Each row is a point on a tangle of strands that fork and nearly touch. The rows are in no order.
Two points are linked if the straight distance between their rows is under 63.2. Some points are linked to none.
q770: [ -6  -5  16   3  20   5  12  22  -8 -11 -17 -20 -14 -26   4   7  32  14
   0 -15  -5  25 -13 -26  42  -6 -19  29 -25   0   8]
q981: [ 18   4 -19  14 -34   6  -7   3  -3  25   8   3 -11  29 -26  -4   9  23
 -18   1  10 -17 -34  10 -25   0  37   1  18 -13  36]
q18: [ -1  -4  13  -9  32   2 -16 -11  -2  15 -19  18  10 -11   8  12  -9 -35
  14 -19  20  13   7  -9  29  13 -28  23 -32  24  -2]
q201: [-21  -4  14 -11  13  10  15   4   1   4 -11  12   1   0  19  20  -6 -13
  19  15  -1   5  17  -8   8   8 -20  -2   4  18 -11]
q68: [ -7  43  13  -1 -19   3 -17  18  16  15  15  12   5 -14  -2 -17  -8   1
  29  -9  14 -14  20 -20 -27  31  -1  11  21  17  23]
q303: [ -9  -4  27  10  -5  20  16  14  -6 -24 -22 -19 -14  -5  -6  12  28  29
 -31   4 -16  -7  -5 -15   0 -14   4   0   0  -4   4]
q428: [-18  32  -2  -1   5   7  15   5  10 -32   6  -7  -5 -16  -3  -7  -2  20
 -10   1 -24  -4  11   5 -30  15  13 -19  21  15  -5]
q502: [ 17 -29 -15  -4 -17  -9   9 -21 -34  12  14  22  14  16  34  -9 -16 -26
   8  14 -14  -1 -11   6   2 -24  11   9 -27  -9 -29]
q332: [ 10 -27   9  -2  22   2  15  21 -10   8 -16   9   0  -1   6  21   8  -2
  25 -13  17  23 -16 -31  26 -23 -26  21 -31 -15 -14]
q601: [ -5 -12  23   6   2  -1  20  19  20 -13  -9 -15  24 -31  16   7  -3 -40
  12   1  15  16  14  28  32   5 -10  10  16  21 -13]
q773: [-38  30 -11  -9  14  -3  32  22   5 -32   1  -4  -8 -20   1 -11  -8  22
   8   4 -27   3  16   4 -19  16   4 -14  31  23  10]
q481: [ -4 -11 -15   4 -28  13  30  25 -20   0   9  11 -12  30   9   2 -20  10
  23  34 -17 -13 -14   9  -5  -9  13 -21  21 -29   5]
q480: [-17  37   4   3   0  -1  -4   7  13   6   2  17  13 -33   3 -17 -12  -5
  33 -11   5  -6  23  -9  -8  34  -8  11  19  25  24]
q15: [ -7  -2  -4  -4  16  -8  26   0   2 -27 -10 -31  -1 -45 -19  -1  21   5
 -34  -3  -7  22   5  -3  28  -1   5   1  -8  22   4]
q868: [ 26 -13  -6  21 -29 -14 -10  -6   3  40 -15   6  -6  -2 -21 -10  27   9
 -15 -15  29  -6 -46  30   5  -6  25  10  21 -15  21]
q423: [-23  -2  10  -8  17  12  14  -5 -19 -13 -12 -12 -19  -9   7  19   7  11
  -6  11 -22  24   4 -35  16  -3 -17  20 -16  15   8]
q954: [-10  39   4   1 -12  17   3   8   5   1  20  11 -13  16   8  14 -22   8
  34   4  -4 -10   9 -11 -38  29  -4  -6  21   5  11]
q181: [ -5  -7  37   4   1   6  11  40   2   8 -29   7  -6 -19  12  -1  13   1
  26   2  23  -5  -1  -9  35   5 -26   6  15 -10   7]
q665: [ 15   6  -2  -2  14  -4 -15 -27   3 -17  -6 -12  -4  -8  -4  17  15  -7
 -39   0  -3  22   4 -21  11  -3  -9  10 -28  11 -14]
q147: [-30   1  -2 -15  28   6  12  -1   3  -6 -11  10  21 -33  12  -7 -15 -12
  26  -7  -3   3  29   1  12  21 -15  15  12  45  17]
q106: [-15  -2   8  -6   1   8  14  13   4  -6   0   6  -5  13  17  17 -13 -11
  27  23 -14   4  15  -1  -9   6  -9 -15  17   7 -19]
q375: [-22   3   7  -5  20  11   9 -12 -18  -9 -13 -21  -6 -24  -2 -10  13  27
  -3  -8 -15  12   4 -29  16  -3 -23  17 -23  23  33]
q280: [ 24 -38 -13 -12   0 -13   9 -31 -24  13  10  18  14  13  23   3 -22 -30
  11   3  -2   9  -8 -11   8 -18   1   4 -35   4 -33]
q784: [-27  -2  -5 -21  24  -5   6  21   9 -19   7  -2  11 -20  30   7 -21 -30
  22   7 -14  14  26  14   2  20  -6   2  32  33 -24]
q271: [ -2  17 -26 -11 -23 -13   1  -7  -7  10  24   7 -25  17  14 -14 -33 -30
  44  -2   6   3  -4  30 -42  26   8   1  12  -7 -15]
q422: [ 19  -8   3  11 -17   8 -13  16 -30  40 -12  28   3  16  -5 -14 -35  24
  24 -15  23 -19  -5 -29   5  -5 -12  10   5 -26  18]
q985: [-23  10 -24 -23  33  -2  16   6  22 -24   3 -12  17 -31 -15 -14 -12  -7
  -3   0  -9  19  27  25   4  13   5   7  16  38   2]
q476: [-10 -23  -5  -4 -17  -7  25   7  -8  24  -1  19  12   2  21  -2 -21 -24
  60  17  14   4  -3  20  -7  11  -5  -9   9  -8 -16]
q643: [-13 -22  -4 -11  -4  -9  16  11   5  20   2  10   6   4  27   8 -24 -38
  55  19   8  12   6  29  -5   8 -12 -14  15   3 -31]
q167: [ -2  -7  11  -1  24   9   4  21 -12  -3 -17  -6 -13  -6  -2  21  28   8
  14 -10  -2  27 -14 -35  31 -20 -23  30 -32 -14   6]
q904: [-21   8  19   8   1  10  31  24  -4 -19 -19 -12  -6 -20  -1  -5  23  27
 -14   2  -9  -4   5 -13   8   0  -1  -3  10   7  20]
q817: [  1  -6  -9   3 -38  12  32  30 -20  18  13  12  -5  20  10   3 -19  14
  32  29   9 -17 -12   0  -3  -2   9  -2  32 -28  25]
q487: [-25   8  -8 -10  18   8   0 -34 -11 -17  -5 -19  -3 -17 -10  -9  12  27
 -28  -6 -21  14   5 -25  -4   4  -8  11 -25  36  24]
q241: [ 11 -19 -10   5 -20  10  15 -13 -21   0   7  20  11  34   6  -7 -23  12
   5  13  -4 -17 -17  -4 -14 -14   9  -3 -15 -12   4]
q559: [-13  16   5   4  10  -1  13   6  27  -9 -19 -12  21 -47 -30 -32   5   7
  -4 -20  16   0  13  20  23  14  -1   0   4  19  32]
q8: [ 34 -25 -10  -4   9 -19  -5 -26  -1  -5   6  -7 -11   3 -10  21  13  -7
 -27   8   0  15  -7 -14   8 -31   2  -6 -34 -25 -28]
q552: [-22  21   9   1   8   5  -7  -5   9   2  -9  20  20 -30   6 -12 -11 -12
  25 -14   2  -7  24  -3   6  29 -14  11   4  30  22]
q267: [ -1   2  -2 -10   8   5 -12 -26  13   1   2  18  10  24   3  12 -12 -13
   6   1   2   0   9   0 -21  12  -9  -9 -10  15 -18]
q224: [ -1  -2  -9 -19  23 -15 -19 -18  19  -8  37 -20   8 -21  18  23   1 -45
   0   3  -5   9  23  16  21 -12   6  -7  19   6 -38]
q334: [ 10   3   1  -3   7  -5   2  -6  14 -24   9 -25  22 -35  -2   7   8 -29
 -26  -9   4  21  18  19  26  -3   7  -1   1  18 -22]
q673: [  7 -24  -7 -11 -17 -16   5   3   6  11   2 -10   4  -2  14  -6  11 -40
  13  19   3  10  -1  37  17 -21   5 -17   2 -17 -32]
q971: [ 26  -8  -6  -1  17 -19 -21 -34   6 -10  11 -14  -9 -15  -8  27  19 -14
 -34   6  -6  17   3 -12  21 -18   0  -9 -19 -12 -26]
q662: [ 16 -16  19   6  -2   9   4   5   1 -16 -15 -22 -20  -5  -6  18  31  10
 -38   8  -7   0  -3  -8   8 -20   7  -9 -10  -8 -11]
q509: [ 10 -10 -23  14 -20   7   0 -14 -28  -1  16  28  16  44   0  -5 -35  17
   3  10  -2 -32 -19 -11 -18   1   5   5 -19 -10  19]
q208: [ -3  11 -13 -11  -8 -17  -9  -9   1   5  22   1 -23  10  16  -8 -29 -27
  44   2  -6   1   1  42 -29  20   4 -13  23  -4 -31]
q561: [ 21 -28   4  -7  10 -11  -1 -14  -1  18  -8  14  23   4   3   3  -8 -23
  13 -13  33   6 -14   7  13  -2 -17   7 -34   3 -23]
q797: [ 16  -1 -16  10 -33  12  -2   1   2  13   3   1 -12  24 -13  -6   8  18
  -9  11  -2 -11 -25  18 -21   1  31  -7  14 -27  14]
q991: [  9  17  10  17  11  -9 -26 -28  13 -10   1   6  21  10 -16  -2  25  13
 -51 -27   3  -6   2   4 -18  14  -8   4 -30  17   8]
q778: [-21  28 -17 -10  18  -4   3 -14   4 -32  12 -29  -5 -17  -8  -3  10  16
 -41  -4 -33   5  20 -11 -14 -16  21 -22   5  19 -12]
q743: [  4 -10 -13 -22  15 -23 -13 -23  20   4  39 -11  -8   2  18  20   6 -36
   6  14  -7   8   8  19  14 -21   8 -24   5  -5 -35]
q923: [ 15   5   2  17 -30   2 -17   0  24 -11  -4 -20  18 -22 -17  -5  33   7
 -31 -20  15 -13  -8  31 -13  20  24 -12  14  -3   4]
q738: [ 24  -4 -11  21 -28 -17 -19  -4   0  43  -1  10  -4  16 -24 -16  12  15
 -22 -15  28  -8 -40  16 -11  -3  26  14  15  -8  30]
q228: [ -3  32  20  18 -13  23 -20  17  -8   9 -14  12 -11   3 -19  -9  -4  33
  -5  -4  -3 -20  11 -38  -2  15  -4  11   9 -11  40]
q470: [-16  -7  -3 -16  40   7 -14 -26 -10   6  -9   9   6 -19   8   8  -4 -17
   2 -16   0  15  16 -21  24  25 -24  33 -32  36  12]
q688: [ 18 -15   1   9 -22   9  -2  10 -42  31   1  32  11  16  13 -11 -37  18
  31  -4  16 -32 -11 -24   6  -8 -11  19   2 -25  22]
q929: [ -5  44   9   0 -19   9 -16   8  13  12  23   7  -7   8   0  -4 -10   9
  27  -8  13 -14  11 -16 -39  32   5   5  17   7  23]
q678: [-14  -2   9  -3  -4 -13  10  26  15 -12  13 -20 -23   5  28   9   4  -7
  15  20 -27  -3   6  10  -8 -11   7 -40  36 -11 -20]
q633: [  5  10  -5   6 -12 -10 -16 -16  11  27  16  24  10  27  -7 -10 -13  -2
  22  -8  17 -10  -7   5 -34  27  -2  -7 -10  -9  11]
q664: [  5  23   7  21  -2   6 -24 -16  11   7  10  20   2  32 -18   3  -3  23
 -13  -8   0 -23   2 -15 -35  20  -1  -2 -14  -2  27]
q834: [ -7  31  14  17   1  20 -25   8 -26   6 -22  13  -9  22 -22  -5 -14  33
  -6  -3 -10 -20  11 -37  -1   5 -23  15 -12 -10  43]
q959: [-12  13 -18 -13  21  -6  10 -15   1 -26   0 -31   0 -32 -20  -5  17   8
 -40   0 -20  20  18  -7  12  -6  13  -8  -5  22  -4]
q24: [-21   5  34   3  -4   1  23  34  -8   4 -26   9  -8 -14  19   3   5   8
  23  11  -5  -8  18 -16  19   9 -25   5  24  -3  24]
q788: [ 25 -20   2  17  -4  -1 -11  -7 -18  18  -5  24  12  29  -3 -14 -14  32
  -4 -18  19 -21 -28  -8  -3 -16  -2  12 -18 -20  18]
q35: [  1  -6   9  -4  11  -3  11   5  22 -20  -2 -19  27 -37   4   5  -7 -38
  -5  -6   9  24  21  24  33   2  -1  11  13  26 -16]
q832: [-35  -8  -9 -24  32   5  17  13   2 -13  -3   7  13 -29  21   2 -21 -19
  28   6 -13  12  28   5   9  25 -13  14  25  43   5]
q858: [-35  11   4  -8  11  14  24  15 -16 -28  -1  -6 -13  10  20  17  -9   7
   1  26 -40   6  23 -26  -5  -5  -8  -9  22  18   1]
q940: [-10 -15   3  -4 -14 -15  11  26  11  -1  12 -21 -20  10  19  -1  18 -11
   7  24 -23  -6  -1  25  -1 -24  19 -37  27 -20 -17]
q124: [ -7  23  -6  -9  11 -10 -10   0  19 -28  25 -25   9 -27   5  -2   4  -9
 -17 -13 -12  -3  12  29  -6  -8  12 -27  22  15 -28]
q42: [ -7  24  11   9  -3  -4   0  19  20  -3 -22  -6  20 -49 -26 -31  13  20
  -8 -25  21  -8   5   3  14  19  11   4  11   9  30]
q625: [ 13 -34 -12 -12   9 -20  13 -18 -12   9  17   0 -12   3  10  22 -15 -18
   8  24 -14  10   4 -22  18 -31   6 -14 -11 -16 -35]
q131: [ 20 -21  -7  15   8   9 -10   5 -30  -6 -10  18   5  34  -5   4 -18  39
  -5 -11  12 -26 -29 -27   0 -36 -11  18 -33 -17  21]
q336: [-21   7  -2 -14  24  -8  -3  16  12 -23  20 -10   5 -23  25   3 -26 -34
  24   0 -10   3  22  31  -5  15  -5  -3  41  23 -38]
q494: [ 13  -4 -12  -6 -11   1  -3 -11   2   1  14  -9 -12  30  -6  -5   6   2
 -16  13 -27 -15 -10  17 -12 -28  26 -29  -1 -26 -11]
q953: [  5 -30   4   0 -19  -5  22  24  -2   6  -3 -11 -18  16   7  -4  15   0
  -5  27 -20  -5 -12  19  10 -30  23 -28  22 -29 -13]
q920: [-11  31  -2   1   5   6  -6 -11   8 -32   6 -13  -2  -3  -4  -2   9  21
 -35  -9 -35  -7  15  -4 -27  -3  19 -24   2  15 -13]
q715: [  8 -29  -8   1 -17  -8   6  -1  12  11  -4  -9  14  -6  10 -10   7 -44
  22  10  20  12  -4  51  16  -6  -2 -10   1 -10 -26]
q430: [ 40 -37  -8  -3   4 -14   3 -17 -18  -4   9   1  -2  11   4   3  -4   3
 -17   2   1  11 -22 -10   8 -36   6   7 -42 -18 -26]
q264: [ 37 -20   3   5   6   1 -14  -9   0  -4 -12  -8  -9  23 -23   7  21  21
 -47  -8   2   0 -25  -4 -15 -22   6   0 -34 -15  -4]
q358: [ 22  18  -3  20 -23  -9 -31 -11  22 -11  16 -21  20 -16 -14 -10  25  -3
 -31 -29  12  -5  -4  46 -30  32  14 -10   9  -3   1]
q395: [-15   8  20   9   6  22   3   6 -22 -20 -18 -16 -18   5 -13   7  20  32
 -26   3 -17  -4 -10 -31   3 -18 -14  16 -20  -2  28]
q987: [-12  20  20  10 -23  16  21  35   0   5   1   6 -14   7   3  12  -5  25
  18  19  -2 -18   7 -19  -9  15  -2  -4  31 -14  31]
q104: [ 30 -24  11  19 -19  -4 -18   3  14  20 -25  -6  -1 -13 -14  -6  36  10
 -10 -21  37  -6 -40  32  17  -4   7   5  12 -15   7]
q497: [  1 -10   5  -4  20   7  10  -7 -20 -10 -10  -5 -24   6  -6  32  -2   1
  -8  13 -10  28  -1 -37  14 -19 -12  10 -23  -8 -14]
q498: [ 12   6 -21  16 -24   0 -10  -5 -23  22  26  30  14  46  -8 -13 -33  21
  11  -5  11 -32 -11 -16 -21  11   4   7 -11 -13  32]
q925: [ 22 -38  10  10 -15   4   6  18  12  14 -24  -5  -4 -12  -6  -4  31  -1
  -6  -4  31  -3 -35  36  26 -14   1   5  10 -23  -8]
q38: [ 19 -30  -1 -12  -1  -6  10 -17  -2  12  -4   8  11   8   7   2  -5 -18
  14   4  14   9  -7   4   5 -11 -13  -5 -23  -3 -28]
q396: [ 24  -7  -1  24  -3  -5 -26   0 -13  28  -5  25   2  33 -23 -12 -12  39
 -14 -16  23 -23 -23 -11 -13  -8   2   8 -14 -14  32]
q619: [ 11   1  18  18 -17  10 -11   4  12  17 -12   8  -4   4 -14  -1   8  15
  -2  -7  15 -20  -9  -5  -9  15   2   0   8 -15  16]
q723: [ 10   1 -19   2 -28  -1  -5 -10  -6   4  12   5  -7  30 -12 -10  -1   6
 -19   9 -19 -15 -22  21 -23 -13  34 -19   2 -31  -1]
q729: [  7 -26  -7  -2 -24  -8  17  -8 -25   6   8  12   3  21  20 -20  -7 -17
   0  18 -13  -5 -18  12   6 -34  20  -5  -6 -26 -26]
q308: [ 20 -12   9  -1  -6  -3 -10  -8   3 -15   4 -27 -14  -6 -13  15  37   7
 -47   5 -24  -5   1  -3   0 -30  20 -23  -6 -13 -15]
q906: [ -7  -7 -18   0 -35  -3  26   9 -11  28  13  22   2   7  17 -18 -16 -16
  50  11  18  -3 -13  17 -17  13  11   6  13 -19  -5]
q631: [ 17 -17  13  -5  24  -9 -13  -7   7  15 -13   8  22  -1  -2  11  -6 -31
   4 -26  35  18  -9   0  26   7 -24  21 -42  11 -14]
q667: [-12   7  -6  -9  17  10  -9 -30 -13 -10  -3  10  -4  30  -9  22 -12   2
 -19  11 -18   9   9 -32 -14  -6  -7   8 -26  14  -4]
q859: [ 14   1  15  12   6  -4 -24 -17  19  -2  -8   1  15   4 -11  -5  22   6
 -29 -22  21  -8  -6   7  -1  12 -12   4 -22   8   2]
q647: [ 11   8   6  26   2   1 -26 -15   1  12   5  20   3  38 -30  -2  -4  31
 -27  -7  10 -24  -5 -11 -23   9  -2   2 -18 -10  28]
q390: [-16  30  -9  -1  20   5 -10 -30  14 -16  -2   6  19  -8  -1 -13  -2   7
 -19 -19 -13   3  15  -1 -19  25  -2   6 -10  35  11]
q721: [-18  -6  18  -9  19  11  20   7 -13  -6 -17   3  -7 -16  17  14   8  -7
  19   3  -6  16  11 -21  28   3 -25  18 -11  24   6]
q233: [ -4  12  23  13  -3   8  -8  -3  16  -6 -17   4   7 -12  -1  -4  20  10
 -10  -3  10 -13   0  -4  -1  13  -7   1  -5   4   6]
q156: [ 17   0   8   4 -15  -1  -5   0  13 -25  -9 -26  20 -25 -16  -2  38  13
 -41 -14   1 -10   1  18  -5   2  17 -19   0   2 -10]
q19: [-10  12 -26 -10 -35  -5   9   0  -9  26  22  15  -8  19  14 -19 -24 -19
  49   1  17   0 -15  21 -34  20  11  11  11 -13  -2]
q238: [ 34 -28  -3   6   2   3  -4  -3 -11  -3 -12   0  -8  30 -17   3   9  34
 -39  -5   4 -10 -32  -4  -7 -38   8   6 -24 -19   4]
q861: [  0  20  17  16 -21  -1 -18  32  17  15  -6  -9  15 -48 -14 -26   7   2
   5 -17  35 -12   8  -1   9  27   8  14  24   8  21]
q870: [ 24  13 -11  17 -21 -18 -35 -22  21   5  15 -11  17   2 -11 -13  20 -16
 -17 -23  22   4  -1  54 -25  36   5  -5   0  -6   0]
q556: [ 12  14  22  18 -19  12 -28  21   6  28 -13  10 -14  -3 -16 -12   8  23
  -7 -11  22 -17  -1 -26   0  11   3   6  19  -8  27]
q439: [ -2  11   5  -1 -35  17  16  32  -2  24   9   6 -17  22  -2   9 -13  20
  29  21   9 -20  -1 -13  -8   6   1  -6  38 -21  35]
q266: [  6 -16  -6  -5  -1  11  16 -10 -15  -4   3   9  -2  34  -4   7 -17   7
   1  19  -8  -8  -1 -17  -9 -24  -2 -13 -18  -8 -10]
q362: [-20  35   1  -1   2  23   2  -5  -1 -14   9  19  -8  25   4  20 -25  13
  21   5 -24  -9  14 -13 -31  25  -7  -9  10   7  12]
q707: [  7 -17 -17 -18  12 -15  -4 -25   5   8  24  -6  -5   9  11  13  -1 -25
   4  16 -13   6   7  -2   7 -30   6 -19  -4  -7 -34]
q60: [ -8  20 -22 -21  32   0   3 -17  30 -24   1 -13  30 -27 -23 -16  -8 -11
 -18 -19  -4  20  23  32  -1  11   3   6   7  35   3]
q115: [ 15 -10  -5  -9  -7  -3  -2 -12   2  -6  17 -17 -17  21  -7  11  20   2
 -31  14 -29 -20  -4   3  -3 -39  22 -33  -7 -21  -8]
q984: [ -4  -8   9  -2   5 -11   7   8  12 -14  12 -18 -11 -15  18  19  17 -14
 -13  22 -14  11  18  -8  20 -13   5 -18  10   8 -29]
q139: [  7  -8   0  -4  12  10   3 -18 -17 -10  -6   1 -13  27 -11  22  -9   5
 -16  20 -14   8   0 -36  -2 -22  -7  -2 -28  -6 -12]
q347: [  1 -27  30   5 -12  -3  24  38  13  -8 -18 -20  -2 -13  23   6  20 -13
   4  15  13   8   0  13  28   2 -11 -11  21   1 -14]
q542: [ 11 -11 -29   8 -27 -22  -4 -14  -4  14  -5   7  14   2  -1 -27  16 -32
  -9  -5  20   8 -20  55  -2  -6  17   0  -4 -29 -23]
q948: [-15   1  -8 -16  31   4 -15 -39  -5  -5  -4   5   8 -14   6   7  -3  -9
 -12  -7  -6  21  18 -20   8  19 -12  29 -24  36   8]
q883: [ 10   8  -4   5 -17  -8 -14  -6  -5  40  16  27  13  27  -6 -10 -28   5
  25  -9  23 -16  -2 -16 -26  20  -1   1 -10 -10  21]
q385: [-28  16  -4  -9  19  -4  30  18  19 -21  -5  -7   9 -36  -6 -16   0  10
  11   3 -13   4  14  15   1  19  -3  -5  22  27  16]
q67: [  0   2  -3 -10  20   0 -11 -28   3 -16  -3   1   4  -9   2  14   8 -13
 -27   2  -5  23  12 -17  12   8 -10  14 -18  26 -13]
q652: [-31  14 -13 -24  34  -9   0   0   5 -23  24 -14 -11 -12  20  13  -6  -8
  -9   9 -31   6  26 -13   1  -8  12  -7  25  19 -23]
q286: [ -1 -26  -7   0 -17   6  29  25 -12   2   2  -1 -13  31  10   0 -10   9
   9  35 -18  -9  -8   4   7 -28  12 -25  16 -26  -3]
q496: [-34   8 -29 -31  41 -12   3  -4   4 -24  25 -23  -7 -27   5   2  -6  -2
 -16   8 -29  17  30  -8   7  -2  17  -1  20  18 -14]
q683: [  3   7 -10 -15  25 -12 -17 -23  20 -19  35 -23  18 -35   7  22   3 -38
 -23  -1  -6  16  24  14  28 -10  10  -4  15   7 -30]
q257: [ 15  -4  24  10  -1   2 -27  28   4  33 -29  21   4 -17  -6 -17  -6  -4
  29 -24  38  -2   2  -8  27  12 -20   9  -4 -17  -2]
q704: [  8  13 -12   3 -21  -2 -13 -15  19  11  14   4   0  17   1  -6  -1  -3
  12  -2   5  -3  -7  23 -33  27   8 -10   2  -9  -5]
q818: [ 36 -39  -6   2   2   5   7   2 -19   0  -5   1  -1  19   6   0   1  20
 -12   0   8   1 -33  -8   6 -45   8  16 -36 -22  -6]
q793: [ 26 -35  10  -6  14   0  11  20   4   9 -10   3   1  -8   5  17  16 -12
  19 -13  29  19 -22 -12  33 -21 -20  18 -31 -14 -22]
q517: [ 21 -45   4   1 -12  -3  20  16  -4  17 -21  -4  -4  -2   6  -4  22  -3
  -1   3  25   6 -36  25  27 -28   6  -1   0 -20 -18]
q113: [-30  28  -3   2   7  26   8   2 -12 -28   6   0 -15  24   9  17 -17  19
   1  16 -37  -6  20 -13 -20   6  -3 -15  18   9   4]
q815: [  3  -5 -25   4 -24 -19   3 -10 -11  13   7   9   7  11  13 -26   0 -23
  -3   7  -4  -4 -18  38  -5 -24  24  -7   2 -31 -26]
q188: [  6  -2   8   6  26  12 -11  12 -20  -3 -16   8  -3  26 -15   6   2  29
  -5 -13   7  -3 -21 -35   2 -33 -24  19 -32 -21  18]
q994: [ -2  45   3  12 -10   8 -24  -1   8   9  21  13  -2  27 -12  -2 -11  19
   0 -14   3 -18  12 -24 -38  33   0   1   2   5  35]
q557: [-26  13  24   5  -5   8  33  26  -5 -12 -15   3  -7 -11  10   1   5  23
   5  12 -16 -11  14 -18   2  13 -11  -2  23   4  22]
q54: [ 19   1 -29  14 -27 -21 -26 -20  13  15   7   4  16  10 -12 -23  18 -29
  -8 -15  29   9 -14  57 -19  20   6   4  -4 -19  -5]
q168: [-19  11 -31 -17  28  -1   3 -33   4 -19  -3 -25   6 -24 -28 -10   8  19
 -32  -6 -14  23  16  -5  -1   6   0   4 -16  39  16]
q854: [ 10  20  19  15 -31   3 -29  28  20  27  -7  -8  -3 -26 -15 -22  15  10
  -2 -16  32 -16   2 -14  -6  21  12   8  28   5  22]
q505: [-38   1  -6 -21  27  -1   8  16  -6 -23  11  -9 -13  -3  28  19  -4 -11
   3  27 -41  13  30 -26   3  -2   2  -4  29  19 -15]
q790: [ 19 -10  15  13  -9   2 -22  23  -8  41 -24  25   0   3  -9 -17 -14  17
  23 -18  31  -8 -10 -20  10  -2 -12   7   2 -25   9]
q661: [-11   8  16   6  17  23  -7   5 -27  -8 -18  -5 -16  22 -18  12   3  31
 -14   1 -11  -1 -18 -36   8 -23 -23  22 -33 -10  30]
q295: [  8  25 -32   3 -33 -20 -10 -14  -9  15  23   5 -16  29  -3 -29  -4 -15
  -6 -11   4   1 -22  35 -40  10  35   0   4 -28  -9]
q708: [  2 -20  18   2  -7  -1   9   4  23   5 -12  -7  18 -13   8   4   3 -35
  26   6  24   5   2  32  20   7 -15   1   6   2 -17]
q410: [ -7  -6   4  -3  18  -4  28  15  -2 -27 -16 -32  -4 -43 -11  -1  26  12
 -20 -11  -6  22  -3 -11  41  -6  -7  14 -15  16   9]
q214: [-25  27  -4   1  19  21 -13 -29 -18 -17  -5   7  -2  30  -6  14 -11  16
 -16   7 -28  -3  11 -30 -18   5 -12   7 -23  20  22]
q875: [-15   8   1  -9   4  -7   4  20   4 -13  15  -7 -26  16  28  14 -20  -9
  31  21 -28  -3  13  14 -17   1   2 -33  36  -2 -21]
q988: [  3 -26  -2  -8  24 -11  14 -12 -14   0  -1   4 -21  -6   4  36  -9 -11
   6  19 -10  27   5 -29  24 -18  -9   1 -11 -10 -36]
q657: [-23  30  10   7  13  17 -17 -18 -28  -3 -14  14  -3  25 -15   2 -12  22
  -5  -2 -18 -16   7 -37  -5   2 -26  11 -25  14  42]
q706: [ -8  11   7   1  19  -3  16   1  26  -5 -14 -11  32 -48 -21 -28  -6 -12
  10 -23  16   6  18  26  26  12  -5   9   9  28  29]
q318: [ 10  21 -24   2 -27 -15 -20 -16   6  12  24  -1 -12  29  -5 -18  -2 -11
  -1  -9   4   2 -16  38 -44  28  20  -7  -2 -17  -3]
q711: [-15   3  -5 -14  10  -9 -18  -5  12  -3  21  -3 -12  -4  26   4 -27 -35
  38   7  -7  -1  11  38 -18  11  -3 -10  33  10 -41]
q573: [  4  -8  37   7   1   8  -7  32  10  15 -30   6   2 -21   7  -5  10  -5
  28 -15  32  -4  -6  -1  38   5 -18   9   4 -11  -1]

Follow the links from the first point to the second, and from the first to the third. Name the last point that the two ways share.
q859; q861; q497 => q556
q115; q647; q257 => q303
q181; q396; q494 => q303
q505; q552; q664 => q929
q241; q770; q625 => q497
q113; q788; q147 => q929
q167; q985; q497 => q959
q498; q15; q743 => q497

A fork is a point with three links. Follow the links from the first point to the second and name the forks in between, in order.
q68; q661 => q929
q920; q793 => q959
q667; q168 => q139 q497 q423
q991; q497 => q556 q139
q24; q953 => q557
q396; q308 => q303
q657; q15 => q139 q497 q423 q959
